Points on a hilly landscape, in no order, each with its height.
A ball rolls from a point to the lowest of its 2 nearest points, and stops where none of them is lower. Distance is the straight distance between rows; heights are no part of it.
(433) (h 565): [ 19  -1 -20 -24 -51  11   7   3 -12 -23 -21  51 -12  -3 -16  -7  12 -18
   5 -21  42 -17 -11  10 -34 -20  -4 -11   6   9 -21  -9  -6 -16  10  26
  -4  13]
(913) (h 85): [ -9  18  11  44  47  -3 -40   4  -7 -11  36 -43  32 -17  -3  27 -27  10
 -17  21  -2  25  14   3  37  -4 -28 -22   7  16 -12  55  15  -6 -12 -46
  -7 -23]
(259) (h 634): [ -3   9  35 -11   9  52  11  35  16  51  32  -6  -7  30 -17   8 -19 -17
  31  21   4  27   7 -23  48  -3 -17  11  -4  -8  25 -15  17  27   9 -26
  32 -27]
(208) (h 510): [  0  13 -11 -18   3 -43  24 -32  25 -32 -47  11  -6 -22 -19 -21  25  13
 -31   6  -6 -30 -25  25 -43  52  10  28  -2 -14 -24  -9   3   3   0   7
 -39  16]
(130) (h 375): [  4  20  -6   8  -6 -25  22   2 -18   1  42  -9  43 -24  -9 -10  19   5
 -16  12 -13  14  -4  55  -7  15   9  -8  -8  14   6   7  -7   5  14   3
  -9   5]
(1277) (h 539): [ 25  13 -16 -10 -13  24  -2  -9  -5  28  17  -1   7 -21  10  -3  11  20
  23 -35 -24  -3  26   0 -24  24  48   5   7 -17  58 -19 -21  15  -9  -7
  -3  -7]
(964) (h 419): [ 27   6 -21 -20   6 -51   7  -3  -2   1 -11 -13  -8 -11  -8 -10   4 -11
 -35 -15  24  -5  15 -26  -7   1   0   1 -23  12 -11  66 -11 -13  11   6
  -3   8]
(573) (h 482): [-11 -11  -5 -23  11  18  -3 -28  14  10 -33   2 -12  31  11   1  15 -10
  34  15  -6 -17  16 -17 -13   2  35  22  -1  12  13 -35 -33  12  -3 -13
 -21  -1]
(662) (h 531): [  3   0   3 -14   3  -4  32 -26  32 -34 -53  10 -15 -17  -1 -39  15  36
 -25  -1  -6 -16 -14  -2 -34  43 -27  29   8 -17 -18 -32  23  12   6  -3
 -37   8]
(963) (h 250): [ -5  -5  21  21  31   5 -12  26   7  13  23 -26 -15   6   2   5 -30   6
  -7  -9  -1  25   4 -41  49 -22 -34 -13 -13 -28  -2  31  39   0   6  -9
  45 -10]
(517) (h 259): [-32 -25  11   8   6  60 -15 -23   0  -9  -8 -22  28  26  16  18  -7   5
  31  79 -12  16  13  12  22 -20 -14   7  32  26  -5  -7  -5   0   2 -46
 -27 -12]
(492) (h 576): [-32   2 -27  24  49 -36 -48 -43  13 -22  -5 -15 -17  23  32   4   5  26
  22  -5 -35 -26 -27   8  15   4  52   9 -29   7  17 -31   3  -3  -2  13
  16   6]
(330) (h 239): [ -8  -1   9  18   1  -1  -8  10   1  -6   9   8 -13 -14  15   2   0  29
   1 -29 -38   4 -24  12  -7  16  10 -12  -1 -41  11 -33  33   9 -12  20
  17   2]
(474) (h 645): [  1  15 -12  26  20 -33  -7  16 -18  -1  47 -26  12 -23   9  -3  -8   2
 -19 -26 -11  10   7   8  20  -4  10 -15 -24 -31  23  42  10  -4   5   3
  33   7]
(569) (h 507): [  3 -12 -12  15 -27  11  -1  23 -23  -5  19   6  -3 -16   4   2 -10   3
   1 -29  11  11   5   7   8 -38 -15 -26   4 -25   1  26  18 -14   7   7
  33  13]
(1301) (h 185): [-25   0  11  38  29 -47 -20  10 -27 -29   9 -30   7  -8  12  32  -4 -12
 -24   4 -24   4  -9   9  15  -2   0 -25  -4 -25 -24  36  13 -23 -27   1
  -4   9]
(1333) (h 227): [  6  21  15   8   1  40   9  30   8  20  48 -15  15 -16  12 -16 -26  49
   6  13 -18  32  -8  28  42  21 -26   1   6 -23  43  -1  51  29  17 -24
  34 -18]
(57) (h 581): [ 38 -12  -3 -24 -19  33   5 -19  24 -34 -49  11 -15 -23  12 -41   3  39
 -21 -35  22 -11  26 -43 -39  23 -33   8  25 -12  12  -4   6   4  13   0
 -33   0]
(607) (h 537): [-26  -5   5   9  49  -2 -58 -19  10  16   0 -16 -18  45  17  32  -9 -12
  33   9 -20 -16   2 -24  32  -6  42   4 -12  31  13 -27 -17   1 -14  -8
   9 -18]
(414) (h 567): [  2 -10  27 -11  -3  26  53  17   1  -1  -9 -18  14 -23  -1 -17  12  35
 -19  16 -34  23   6  23 -15  38 -20  12  24 -36  -3 -25   9  20   3 -20
 -26   3]
(380) (h 135): [-14  -4   1  25  22  25 -62  -8 -13   8   6 -27   9  11  17  41 -18  -9
  21  14  -3   0  32  -8  23 -16  15 -27  13  17   6  33 -18  -7 -28 -31
 -17 -16]
(171) (h 404): [ -1  11   1  12   3 -27   9 -21  -5  -8  19 -10  39 -18  -3 -12  19  25
 -18  38 -15  12 -18  43 -12  19 -11  -4   2  34 -17   9   6  -2  15  -8
 -30   1]
(484) (h 569): [  4  22  23  20  33 -37 -36  -3   0  30  21  -4   3   7 -13  23  -1 -11
  -6   7  -1  -1  -7 -19  11  17   0  -8  -5  47 -15   1  -3  -6 -21  -2
 -10 -22]
(386) (h 179): [  7  32  27   7  10  32   6  36   2  28  37 -35  14 -17   5   7 -24  30
   8   9 -27  26  10  16  33  36  -5   1  15 -37  54  13  25  27 -11 -38
   5 -26]
(1357) (h 380): [  2 -21  12 -19  15  13  -1   8   3  19 -15 -25 -27  15  13  18  -1 -16
  10 -11 -12  -1  41 -40   5  -1  26   2  -4 -29  18   8 -33   9 -17 -13
 -11  -7]
(827) (h 546): [ 32  16 -16 -30 -22  -7  -3 -29  17  14 -14  44   0   7 -12 -27  14  -4
   2  11  34 -15  -8 -12 -30  13   2  18  -3  54  -5  -1 -12   2  24   8
 -17  -1]
(868) (h 348): [-11 -20  40  -8  25  18  -4  22  19  33  -4 -26 -33  25  -1  34 -17 -16
   9  -1 -15  13  27 -52  23   6   1   1   3 -29  11   0 -12  12 -31 -13
  -3 -18]
(1001) (h 386): [-22  -8  10  -9   1 -26  37  -2 -13 -19 -12 -14  23  12 -12   6  23 -24
  -3  47 -17   0 -19  40  -6   8   9  16  -5   2 -30 -14 -16  -1   6  -1
 -25  15]
(807) (h 637): [  7  -5  28 -24   0  41  31 -22  42  29 -26  11   4  12   0 -21  12  14
  14  40  -2   5  17 -26 -26  24 -18  34  27  31   6 -51 -14  21  -1 -25
 -42 -18]
(1202) (h 191): [-20  -7   9  17  21  26  -7  12  -3  -3  29 -36  15  10  11  10 -21  11
   7  33 -13  23   8  15  40 -12 -15  -1   2 -19  16  16  19   8  17 -33
  18 -11]
(1315) (h 453): [ 19   4   9  -7  -3 -24   8  10  -5  27  -4   5   1   0 -20   3   4 -25
 -17   5  28   3   7 -26  -7  -5 -19  -2  -7  23 -26  33  -9  -6  -9   4
 -14  -4]
(1063) (h 503): [  6  -6   2 -25 -31 -13   5 -12   2  -3 -53  34   5   8 -24  12  11 -45
 -10  36  36 -25 -10   3 -37   7  -2  16  17  29 -48  13 -27 -16 -17   5
 -45   6]
(1278) (h 351): [  5 -13 -25 -12   2  -2  26  -2 -14  -7   5 -37  29  -2  -5 -21   5  -2
 -23  42  25  20  33   4  15 -34 -27   3  -5  26 -12  59 -18 -11  43 -25
  -4   8]
(955) (h 347): [-55 -23   7  10  32  -8  -3 -18   9 -33 -27 -10 -11  42  17  12   3  -1
  24  32 -41 -10 -36  12  20 -14  18  21 -14 -13 -16 -55  15  -2  -1   3
  11   6]
(138) (h 240): [-11   8  -2  30  14  -3 -20  -4 -10  -8  48  -8  22  -3   8   2 -11  17
   0  11  -9  17 -17  33  27 -10 -11 -14 -10   5   3   9  27  -3  18  -5
  26  -6]
(298) (h 521): [ 11  18   1  -1   7 -62 -35 -12  14  17 -33  28 -19   3 -18  22   2 -26
 -21  -6  19 -32 -24 -22 -25  34  19   4  -3  31 -30  16 -11 -19 -35  24
 -27  -5]
(1308) (h 326): [  6  -7  -1  -2 -18 -16  44  28 -17 -20   3   0   2 -24  -5 -12  11   5
 -27 -17 -14   7 -12  34 -14  15  -3  -5   0 -39  -6 -12   4   1   7  21
   3  19]
(37) (h 207): [ 47  19 -28 -51 -14 -35  35   4   4   3  -4   8 -13 -12 -26 -19  17 -20
 -22 -39  21 -19  14 -10 -25  32  32  22 -31   4  19  10 -31   0  19  21
   0   9]
(299) (h 549): [-11  -3  11  -7  -2   7  47 -13  12 -19 -32   4   6 -17  -4 -27  25  29
  -7  10 -27  -3 -13  24 -31  36  -6  20   9 -22 -13 -53  12  20   2  -9
 -37   8]
(1342) (h 643): [-15  10  -3  14   6  -7  34  47 -23   8  45 -21  21 -10 -16 -12 -13 -29
 -13 -13   8  16   2  22  39 -28  -4  -4 -18 -45   9  22   8   0  14   3
  61  18]
(822) (h 566): [ -5 -16 -39  13 -47  47 -30 -10 -22 -33 -21  21  -5 -29  33   2  -4  36
  19 -48  -8 -13  16  19 -34 -37  17 -29  34 -30  28  -2  -4 -17 -13   8
   0  17]
(954) (h 622): [  0   4 -32   0 -10 -21  49  41 -29   5  41 -14  19 -13 -24 -25   0 -34
 -17 -26  23   7   7  22  21 -31   5  -3 -22 -21   4  26 -20  -5  27  21
  54  30]
(437) (h 177): [ -7  13  14  17  37   9 -43   8  -2  31  23 -36   0  11   5  39 -17 -17
  17  -3  -7   3  37 -28  36  -1  24 -16  -1  -2  27  31 -22   3 -29 -33
  -3 -22]
(592) (h 651): [  9 -11  19 -37  -1  12  14  -8  43  18 -32  36 -24  44  -3 -18  -8 -21
   9  23  32  -8 -11 -47  -5   3 -19  38  -1  34 -13 -41  -4  13  19   5
  -2 -14]
(748) (h 321): [ 18  -4  -2 -11 -28  41  28  39  -7  20  35  11  -7 -11   0 -22 -18  15
   4 -34  -3  17   5  10  17   3  -9   3  -2 -41  30 -20  20  22  20   5
  48   2]
(30) (h 312): [-38 -32  -9   6  13   2  -3 -20  -8 -40 -23 -19   1  23  29   5   1   7
  14  36 -21  -1  -8  21  16 -30   9  10  -4 -12  -8  -9   3 -11  15 -11
   5  16]
(1169) (h 624): [  6  -8 -18 -10  13 -12 -15 -38  29 -46 -65   4 -40 -13  18 -18   4  33
 -13 -43  -1 -35   1 -34 -31  27   7  15  -6 -34   5  -6   9  -2  -7   8
 -25   9]
(370) (h 306): [-11   1  45  32  13  -2 -16  22   0   6  11  -3  -3 -10  -2  20 -12  27
 -15   2 -32  24 -25  -3  10  24 -38 -25  21 -19 -18  -8  52   1 -27   0
  -5 -14]
(290) (h 668): [ -4 -25  19 -31 -20  51  19   0  23 -10 -37  36 -15  43   2 -20  -3 -13
  20  28  20  -1  -6 -29  -4 -24 -34  24  15  13 -17 -52   6  11  22   0
   2  -4]
(253) (h 532): [ -8  -8 -22  22 -44  11 -21  16 -27 -17  12  23 -18 -18  20  22 -13  -4
  12 -59   2  -8  -7  20  -5 -50  13 -34   7 -36  14   4  10 -23 -15  33
  40  17]
(1047) (h 513): [-16  -6   5   0  14  -2 -30 -12  -1  15   1   8  -5  40   3  18   0 -25
  29  23   4  -8  -8 -14  15 -17  16   0 -11  38 -13 -18  -9  -2  -4   4
   6 -10]
(205) (h 489): [  0  -1  -5   2 -25  20 -25   0 -17  19   8  31   3  21  -6  15   4 -30
  35   3  20  -2  -1  -5  -1 -36   7 -17   0  30  -7  -7  -7  -5  -3  10
   8  -4]
(766) (h 449): [ -8  -8  29   0   4 -28  19  28  -6   2  -9   6 -18  16 -18  18  -3 -39
 -12   4   7   3 -24 -19  11  -9 -22  -2 -15 -15 -42  -6  16  -5 -12  22
  11   0]
(510) (h 105): [-34   0   0  35 -39  25  -9   1  -1 -20  38  32   4  -3  25  11 -18  18
  17 -14 -13   8 -52  64  23 -47 -17 -21   7  -4   6 -33  48 -11   7  27
  68   8]
(381) (h 232): [-28 -18  24  33  19 -22 -16   5 -15 -29  -5 -23   3   9   7  29 -14  -9
 -13  27 -12   9 -15  -5  30 -24 -33 -17   5  -3 -43  23  27 -28 -13  -6
   3   2]
(617) (h 381): [-59 -34  15   4  22  14 -16  -8  -1 -18 -35 -17 -10  55  14  37  -2 -30
  35  36 -32 -14 -10  -5  24 -26  26  14   0  -7 -15 -38 -12  -5 -27  -5
  -3  -3]
(787) (h 584): [ 15 -18  27 -23   2  22  47  14   8   9 -16 -30   5 -19  -1  -8   6  27
 -27  19 -18  28  36 -12 -16  30 -29  15  24 -19   7  13 -13  10  -2 -28
 -39  -5]
(836) (h 603): [  7 -28  23 -14   5  38  10 -11  30   4 -33 -16 -14  -2  16  -4  -3  26
  -3  12 -10  12  37 -42 -19  13 -24   7  34 -11   8  -2 -15  11 -15 -23
 -42 -10]
(860) (h 435): [  9  34  26  27   8  23 -30  21  -5  43  49   4  18  -6 -27  16 -16  -1
  13  -4  11  22  -6  -9  25   1 -23 -26   7  19   2  16  29   9 -12 -15
  14 -29]
(1237) (h 550): [-12  -6 -19  20 -42  10 -30   7 -29 -32 -22  24 -11 -23  20  30   2   1
  12 -47  -8 -14  -2  16 -31 -36  19 -41  19 -31  -2   1  -1 -29 -35  27
   0  14]
(1306) (h 495): [ 23  32  11  -2  14 -82  -6   5  13  19  -2  14 -16  -9 -25   8   8 -20
 -38 -21  10 -17 -30 -24 -15  39   5   2 -22  18 -26  21   8  -8 -22  32
  -9  -9]
(1272) (h 545): [ 10  12  13  11  16 -45 -44  -8  11  38  -9  25 -15  17 -15  18 -11 -26
  -5   4  24 -17 -16 -36   0   9  -3   2   0  63 -25   4  -3 -14 -23  18
 -10 -19]
(1324) (h 260): [ 16  25 -13   5 -18 -19   4  18 -33  31  30   3  30 -16 -28   8  19 -42
   2 -13  28   1  19  12  -9 -13  22 -22 -14  19  -2  37 -31  -6  -8  10
  -2   8]
(19) (h 434): [  5  20  -5   9  13 -43 -14 -26   4  -1  19   6  10 -10   0  -9  12  21
  -7   9  -9  -5 -29  16  -9  21   7  -4 -12  34  -9  -1  11  -3   4  14
 -10   0]
(1328) (h 407): [ 16 -27 -12 -34  -6  25   6   1  -6  18 -24 -17 -19  14  12   5   5 -27
  15  -9  13 -10  56 -37  -5 -18  32   2  -1  -6  20  25 -57   5  -3 -17
 -21   1]
(606) (h 608): [ 12   7 -18  -2   4 -19 -12 -24  17 -37 -33  17 -37 -22  12 -15   6  31
  -9 -73 -11 -30 -19 -16 -31  34  22   3 -18 -43  15 -29  20   3 -12  36
   1   7]
(247) (h 577): [  4  -9 -30  12 -40  44 -17  -7 -11 -30 -17  27 -15 -33  24  -9  -1  44
  14 -74 -12 -14   3  11 -37  -7  14 -16  21 -46  36 -34   9   0 -12  26
   9   9]
(416) (h 558): [-25  -4  -8  26  61 -36 -72 -27   6 -10 -10 -28 -26  25  30  28  -6   8
  13 -10 -35 -23  -2 -17  24   4  50  -4 -17  12   9  -8  -9 -10 -23   2
   6  -5]
(718) (h 229): [-32 -16  14   9  31  41 -14  -2   2  -8  11 -42  19  31  14  26 -21  -5
  23  64 -13  20  14  13  48 -17  -8   9  10  -2   8   7  -4   7   9 -50
  -2 -17]
(445) (h 520): [ 17   5 -24 -21 -12  25 -10 -27   3  12 -20  13 -13  -5   8  -8  19   7
  34 -41  -8 -22  22 -17 -36  14  54  12  -5  -7  42 -38 -33  16 -11   4
 -18   0]
(353) (h 611): [ 17   7  24 -12   9 -13   4 -17  23  32 -15   6   0   3  -5   0   6  10
  -7  20   1  -1   2 -25 -24  32  -8  16  16  41  -6 -10 -11   4 -16  -6
 -38 -19]
(1002) (h 213): [ 15  23  -8 -21   4 -38  14  12 -18  33   8  -6   7   9 -23  12  22 -61
   0  -8  24 -12  23 -12  -7  -2  40   2 -27  20  -2  28 -46  -1 -12   8
 -10   5]
(846) (h 155): [ 22  12 -18 -43  -3 -47  22   9   5   9 -14  11 -22  13 -27  -2  15 -52
 -14 -17  32 -26   5 -15 -12  13  33  21 -35   3  -7  20 -34  -3  10  18
   4  11]
(677) (h 483): [  4 -16   6  -4  -8   3  14  26 -12   2   1   6 -18   8  -4   0  -9 -13
  -3 -16  16   9   4 -25  13 -33 -23  -9 -10 -21 -16  13  16  -5  11   8
  27   6]
(48) (h 278): [-28  -8 -10  28  23  -9 -31 -22  -8 -28  16 -19  10  13  31  10  -7  18
  13  16 -24   1 -14  27  21 -17  15  -7 -10  -4   8  -4  13  -7   7  -5
  17   2]
(155) (h 276): [ 21  16   0   4 -18  44  17  43  -2  29  48   0   6 -24  -4 -28 -29  34
   1 -18   7  31   2   9  41  -1 -35  -6   0 -28  35  15  46  23  21  -8
  57  -5]
(26) (h 199): [-35   3  20  36 -13  27 -16  20   3 -13   8  23  -8 -10  19  15 -12  41
  15 -27 -48   4 -42  32   4   0  -2 -20  14 -49  12 -49  56  10 -29  20
  34  -5]
(1056) (h 631): [  9  -3  19 -19  13 -12  -8 -20  47  36 -24  20 -13  31  -1  -4  -8  -8
   4  37  22  -7   0 -46  -7  17 -13  34  11  62  -7 -18 -16  -1  -4  -6
 -22 -22]
(389) (h 401): [ 11  16  21  14  16  25 -20   0  10  28  32 -17  11 -10   0   6  -9  33
   2  19  -9  24  10 -11  16  19 -27 -11  15  19  16  15  22   8   0 -26
  -8 -28]
(545) (h 158): [-22  -2   8  28 -34  17  11   6  -1 -23  19  38   3 -25  15  -1  -2  33
   3 -25 -28   3 -53  60  -5 -13 -10 -22  12 -26  -3 -52  48   5  -7  34
  36  12]
(1195) (h 161): [-14  -2 -16  20 -23   7  -8 -15  -7 -14  32  29   5   9  13  -2  -4   6
  22   1   8   6 -36  40  18 -44  -9 -16 -11  25  -4 -17  27 -11  23  26
  45  11]
(881) (h 564): [ 32   3 -26 -33 -27   9   6 -34  27 -41 -54  30  -9 -23 -10 -47  14  22
 -25 -23  39 -31   8  -8 -49  34 -11  19  14   1  -1   0  -3  -5  26   6
 -32  13]
(614) (h 524): [ 21  12 -14 -36 -26 -19  21 -15   4   1 -31  27   9  -4 -26 -13  22 -20
 -15  21  31 -17  -6  13 -41  22   8  19   2  30 -20  10 -28  -3   9   3
 -38   7]
(1038) (h 591): [ 20  -7  -9 -26 -29  35  24  18 -17  29  10   9   9  10 -18 -11   8 -23
  17  11  29  16  29  -9  -3 -23  -8   0   5  19   3   7 -27   6  23 -12
   0   0]
(91) (h 319): [ -2 -21 -18 -16   4  22  17 -15  -6  -5   8 -25  26  19   9 -17   5  -2
   9  58  12  15  25  12  19 -27 -11  17  -4  31   0  18 -20  -1  49 -29
   1   3]
(938) (h 601): [ 18   0 -50 -15 -29 -25  54  27 -26 -12  23  -4  10 -21 -22 -26   7 -18
 -25 -31  21  -2   7  30  -7  -6  13  -1 -16 -10   5  20 -36  -7  28  23
  21  34]
(107) (h 570): [ 32   9  -4 -43 -23  10  26  -1   3  42   2  22   4  15 -23 -16  16 -31
  11  13  36  -1  22 -19 -20  -4   6  19  -7  48   3  -4 -35   9  22  -2
 -11  -8]
(1289) (h 357): [-17  -8   6  -7 -14 -19  60  22 -16 -26  -1  -6  18  -8 -12  -9  21 -14
 -14  18 -22   1 -24  56  -9  16   9   8  -2 -29 -18 -31 -11   6   9  13
  -9  27]
(350) (h 289): [ 27  -8 -11 -30  -8 -22  50  32 -10 -28  -9 -15 -17 -27 -11 -21   7   2
 -42 -44   1  -2  11   1 -17  29   3   9 -15 -49   2   3 -11  -1  14  19
   0  17]
(489) (h 568): [  3  -7 -24   4 -49  10  -6   0 -29 -21  -9  30  -1 -14   2  12   7 -12
  12 -21  20  -7  -3  21 -26 -41   6 -33  15   5 -13   9  -8 -25  -6  19
  -1  21]
(1351) (h 610): [-28   1 -31  29  14 -47  -5 -31 -14 -45  17 -19  16 -12  35  -8   9  14
  -6  -1 -32 -12 -26  63   2  -2  38  -1 -18 -18  16   1  -6  -7   8  17
  13  30]
(1335) (h 621): [  8 -13  15 -26  14  35   9 -30  53  18 -41   5 -23  19  17 -16   2  17
  18   9  -1  -7  34 -57 -22  18  -6  32  22  16  20 -38 -22  18 -12 -19
 -35 -17]
(810) (h 439): [-11  -7  22 -11  -6 -10  -1   0  11   1 -40  27 -21  28 -13  18   5 -28
   6  13   5 -18 -29 -16 -18   5   1  12   3   9 -33 -34   0  -2 -23  19
 -22  -7]
(1071) (h 464): [-19   9  14   1  10 -27  -6 -20  21   0 -37  27 -13  13 -12   6  16  -3
   8   9 -17 -25 -40  -2 -25  33  13  16   2  12 -26 -54   6   8 -29  17
 -31  -5]
(820) (h 433): [  4 -22 -24 -33  -4  21  -1 -15 -11  13 -18 -12   1  29  11   0   9 -33
  29  28  22 -13  44 -11   3 -32  35  10  -8  33  11  18 -56   1  16 -20
 -13   5]
(77) (h 639): [  5 -16   0  -7  21 -17 -34 -26  31 -21 -62   2 -54   0  24   7  -9  19
 -12 -42  -1 -31  14 -62 -23  18  13   3   4 -21   1   6  -8  -4 -35  10
 -28  -6]
(486) (h 612): [  6  -4  18 -16 -19  58  15  38  -6  46  15   3  -2  21 -24   6 -10 -31
  30   4  22  23  27 -25  25 -27 -13  -1   5  -8  15   3  -7  16   9 -20
  21 -10]
(1095) (h 463): [ 19  30 -13  -8   9 -70 -11 -21  18   4  12  22  -8  -1 -15 -13  10  -2
 -19  -7  12 -18 -35   2 -10  26  13   8 -33  38 -16  11  11  -6  11  30
  10   1]
(624) (h 138): [  7  15  -1  32  30 -16 -30  -5  -9   7  33 -26  27 -16  -6   4 -12  12
 -21   8  17  21  12 -14  23 -13 -32 -26  -5  33 -20  60  15 -12   4 -20
   7 -14]
(367) (h 594): [-36   4 -38  30  24 -36 -23 -50   7 -33  12  -7  -1   5  36 -10   7  27
  19 -11 -40 -22 -38  49   6  -1  51   7 -30 -11  27 -35   2   5   6  24
  25  21]
(211) (h 139): [-31  12  15  51  46 -25 -36   6 -26 -32  26 -43  35  -8  10  42 -15 -12
 -20  23 -26  13   5  24  28   6   2 -23   6  -6 -19  35   1 -13 -29 -33
 -16  -7]
(898) (h 340): [  1  -2  35  35  12  21 -40   0  18   5   3  10  -6 -10  10   3 -15  59
 -10  13 -26  20 -20 -23   2  19 -55 -22  42  15 -12  -9  52   1 -17  -5
 -14 -21]
(679) (h 251): [ 37  -6 -34 -51 -26  -3  43   8   1 -32 -20   4 -18 -16 -21 -40   6   3
 -27 -47  30 -24  12  -3 -23  32   8  17 -14 -16  12  -5 -23  -3  39  19
   1  18]
(493) (h 465): [ 16  15  10  14 -28  33 -29  13 -12  39  30  40   5   2 -18   9  -4  -8
  26 -14  24  13  -3 -19   0 -21 -22 -31  10  29  -4   1  21   1  -5  10
  16 -17]
(1395) (h 287): [-14 -25   9  -9 -13  45  16 -14  -6  -6  -7  -2  31  27   1  -4   2  -7
  19  78   8  21   5  14  12 -31 -34  11  24  40 -22  -5  -5  -3  27 -31
 -17  -1]
(515) (h 481): [ 11   1   6 -12 -18 -23  -2  -6   4  26 -27  26  10  17 -22   6  -3 -44
 -11  40  46  -9  -5 -17 -13  -9 -21  13   7  60 -42  28 -21 -15  -6   1
 -28  -7]
(105) (h 552): [-23 -12 -35  18 -34  -9   2   8 -27 -30  20  13 -14  -4  23  13  -6 -22
   7 -39   5 -14 -19  48  10 -62  20 -18  -6 -25  10  -4  -6 -25   4  36
  59  33]
(165) (h 593): [ 25  -4 -11   0 -14  12 -14  -2   0 -17  -8  22 -30 -26  16 -12  -4  31
  -1 -80 -11  -9  -2 -22 -25  15  14 -11  -8 -44  30 -26  20   7  -9  33
  17   0]
(1033) (h 212): [-15   9 -19  32   4 -13 -18 -10 -19  -8  48   5  24   3   3   6  -8 -19
  14  -1  20   6 -13  35  29 -46   4 -19 -25  22  -5  17   8 -13  18   9
  44  10]
(998) (h 501): [ -3   2 -32 -21 -14  25   0 -38   4  -5 -42  20  -5  10   7 -13  27  -2
  39  -3   2 -29  15   4 -36   1  44  18   2  11  18 -38 -38  12  -5  -7
 -35  10]
(356) (h 412): [-40 -26  24   2  10   6 -16  -2  14 -13 -51  12 -29  41   3  29  -3 -15
  20  12 -19 -15 -24 -26  -2 -10   0  11   8  -4 -28 -46   4  -1 -32  13
 -10  -8]
(1404) (h 127): [ -7  25  25   9  28  16  -5  27  -3  30  32 -43  12   0   2  25 -17  -5
   8  10 -20  17  27  -1  34  20  15   1   3 -26  44  22  -8  17 -19 -39
  -3 -24]
(1037) (h 488): [  5  17 -10 -14  -5 -30   2 -24  13 -13 -29  23 -14  -9 -12  -8  22   2
  -2 -14  -2 -28 -25   9 -38  35  28   9  -9   0 -10 -24  -4   3 -12  19
 -26   9]
(441) (h 458): [ -3 -24 -12 -48   2  14  23 -18  11  -1 -40  -5 -13  38   2 -11  13 -29
  20  31  16 -16  23 -15  -5 -10  27  36  -9  14   3 -13 -50   8  21 -16
 -17   8]
(946) (h 371): [  1   2  28  21  31  38 -41 -16  37  16  10 -14  -1   0  13   4 -16  55
   5  40 -21  22   4 -29  16  23 -41  -6  45  36   6  -7  28   7  -6 -29
 -18 -30]
(612) (h 663): [ -5  13  11  18  13 -10  28  51  -8   7  49 -16   5 -18  -3 -18 -22   3
 -24 -27  -8  23 -12  17  46  -7 -18  -5 -24 -56  11  15  44  12   9  11
  71  12]
(74) (h 303): [ -6 -15  38   2  28  -3  14  40   8  27   3 -33 -21   9 -11  15 -21 -19
 -16 -11  -2  23  25 -52  36  -9 -25  -7  -8 -45  -6  33   7   6 -18  -9
  16  -6]
(1326) (h 196): [ -8  11   1  36  38 -13 -25   7  -3   1  39 -23  14  -6  -3  -2 -24  10
 -11  -7  17  20  -6 -18  47 -32 -34 -20 -21   4 -17  48  41 -12  17 -11
  49  -7]
(245) (h 665): [ -2  30  13  29  39 -22  -3  32   1  12  57 -35  12 -17   3  -5 -23  13
 -21 -20 -17  25  -4   1  47  12  -9  -6 -26 -36  24  31  39  10   4  -9
  50  -9]
(556) (h 548): [ 29   5 -20 -32 -42  -1  10 -13  11 -35 -37  47  -9 -14 -28 -24  12  -6
 -21 -23  49 -32 -15  10 -45  17  -7   8   6   3 -24  -3  -4 -15  20  27
 -14  16]
(334) (h 557): [ 27  -9 -29 -13 -16  29   3 -12  -7   0   4  -7   4 -26  17 -22   5  35
   8 -20 -13   4  31   0 -18   7  18   3  12 -11  43   4 -18   6  16 -10
  -5   7]
(68) (h 383): [ 13  -3 -24 -16   1 -28  38  18 -16   3   3 -27  15  -9 -21 -23   6 -17
 -32   6  28  12  26  -9   9 -24 -17   0 -19   7 -17  59 -17  -9  28  -6
   8  14]
(1137) (h 652): [  1  -4  11 -14 -11  32  23 -27  12  13 -26   3  25  -1  -1 -16  22  15
   9  53  -6   7  15   5 -33  15 -17  18  34  33  -6 -19 -24  11   0 -28
 -58  -4]
(798) (h 574): [ 42  -8 -30 -21 -33  48   9 -19   3 -18 -20  10   4 -34  11 -44   8  46
  -2 -26   9   0  33 -16 -39  12 -13   1  29   3  28  -3 -13   6  25 -10
 -27   7]
(1402) (h 418): [-20 -20  20  -8 -12 -14  35  14 -11 -20 -19   8   0  18 -15   8   6 -32
  -6  37   1   3 -28  14   4 -13 -22  11  -2  -3 -47 -14  12  -9   3   9
  -5   6]
(1050) (h 582): [ 27   0 -31 -19 -44  -2  32  16 -19 -10   9  27  -4 -16 -22 -18   9 -14
  -7 -33  32  -6  -5  22 -20  -9   2  -8  -7   1  -5   0 -19  -7  22  30
  11  21]
(1291) (h 270): [-15 -13  37  31  -7   3 -12  22 -15 -10  -4  -1   1  -5  -3  31 -13   2
 -11  12 -13  17 -17  -4  10 -13 -48 -30  26 -11 -38  10  41 -21 -26  -2
  -5  -6]
(604) (h 590): [ 12  19  19   6  22 -40  -9 -16   9  27   6 -12  22  -4 -12   8   7   3
 -25  35   4   5   2  -7  -8  27 -17   4   3  60 -17  20  -9  -8 -12 -11
 -37 -24]
(1206) (h 626): [-18   4 -18  31   8 -35   1   1 -28 -27  43 -24  27 -23  20   1   0   0
 -19  -3 -21   4  -4  58  12  -5  18  -9 -10 -29  18  23  -4  -5   5   4
  19  20]
(60) (h 301): [ 18  29   4   5  -4 -16   6  20 -19  38  42  -1  20 -16 -20   7  13 -22
   0 -21  -2  10  10   6  -1  10  20 -14 -16   2  18  14  -8   7  -8   8
  10  -6]
(411) (h 342): [  9  25  -4  14 -26   9  14  25 -26  22  57  -3  40 -31 -16  -4   3  -1
  -3  -6  -5  18   6  53   2   6   7 -14   7  -8  28  16  -7  12   2  -5
   9   1]

For each start below, name the point where the ball stops.
(569): (846)
(1335): (510)
(798): (913)
(474): (913)
(1038): (1202)
(860): (913)
(592): (846)
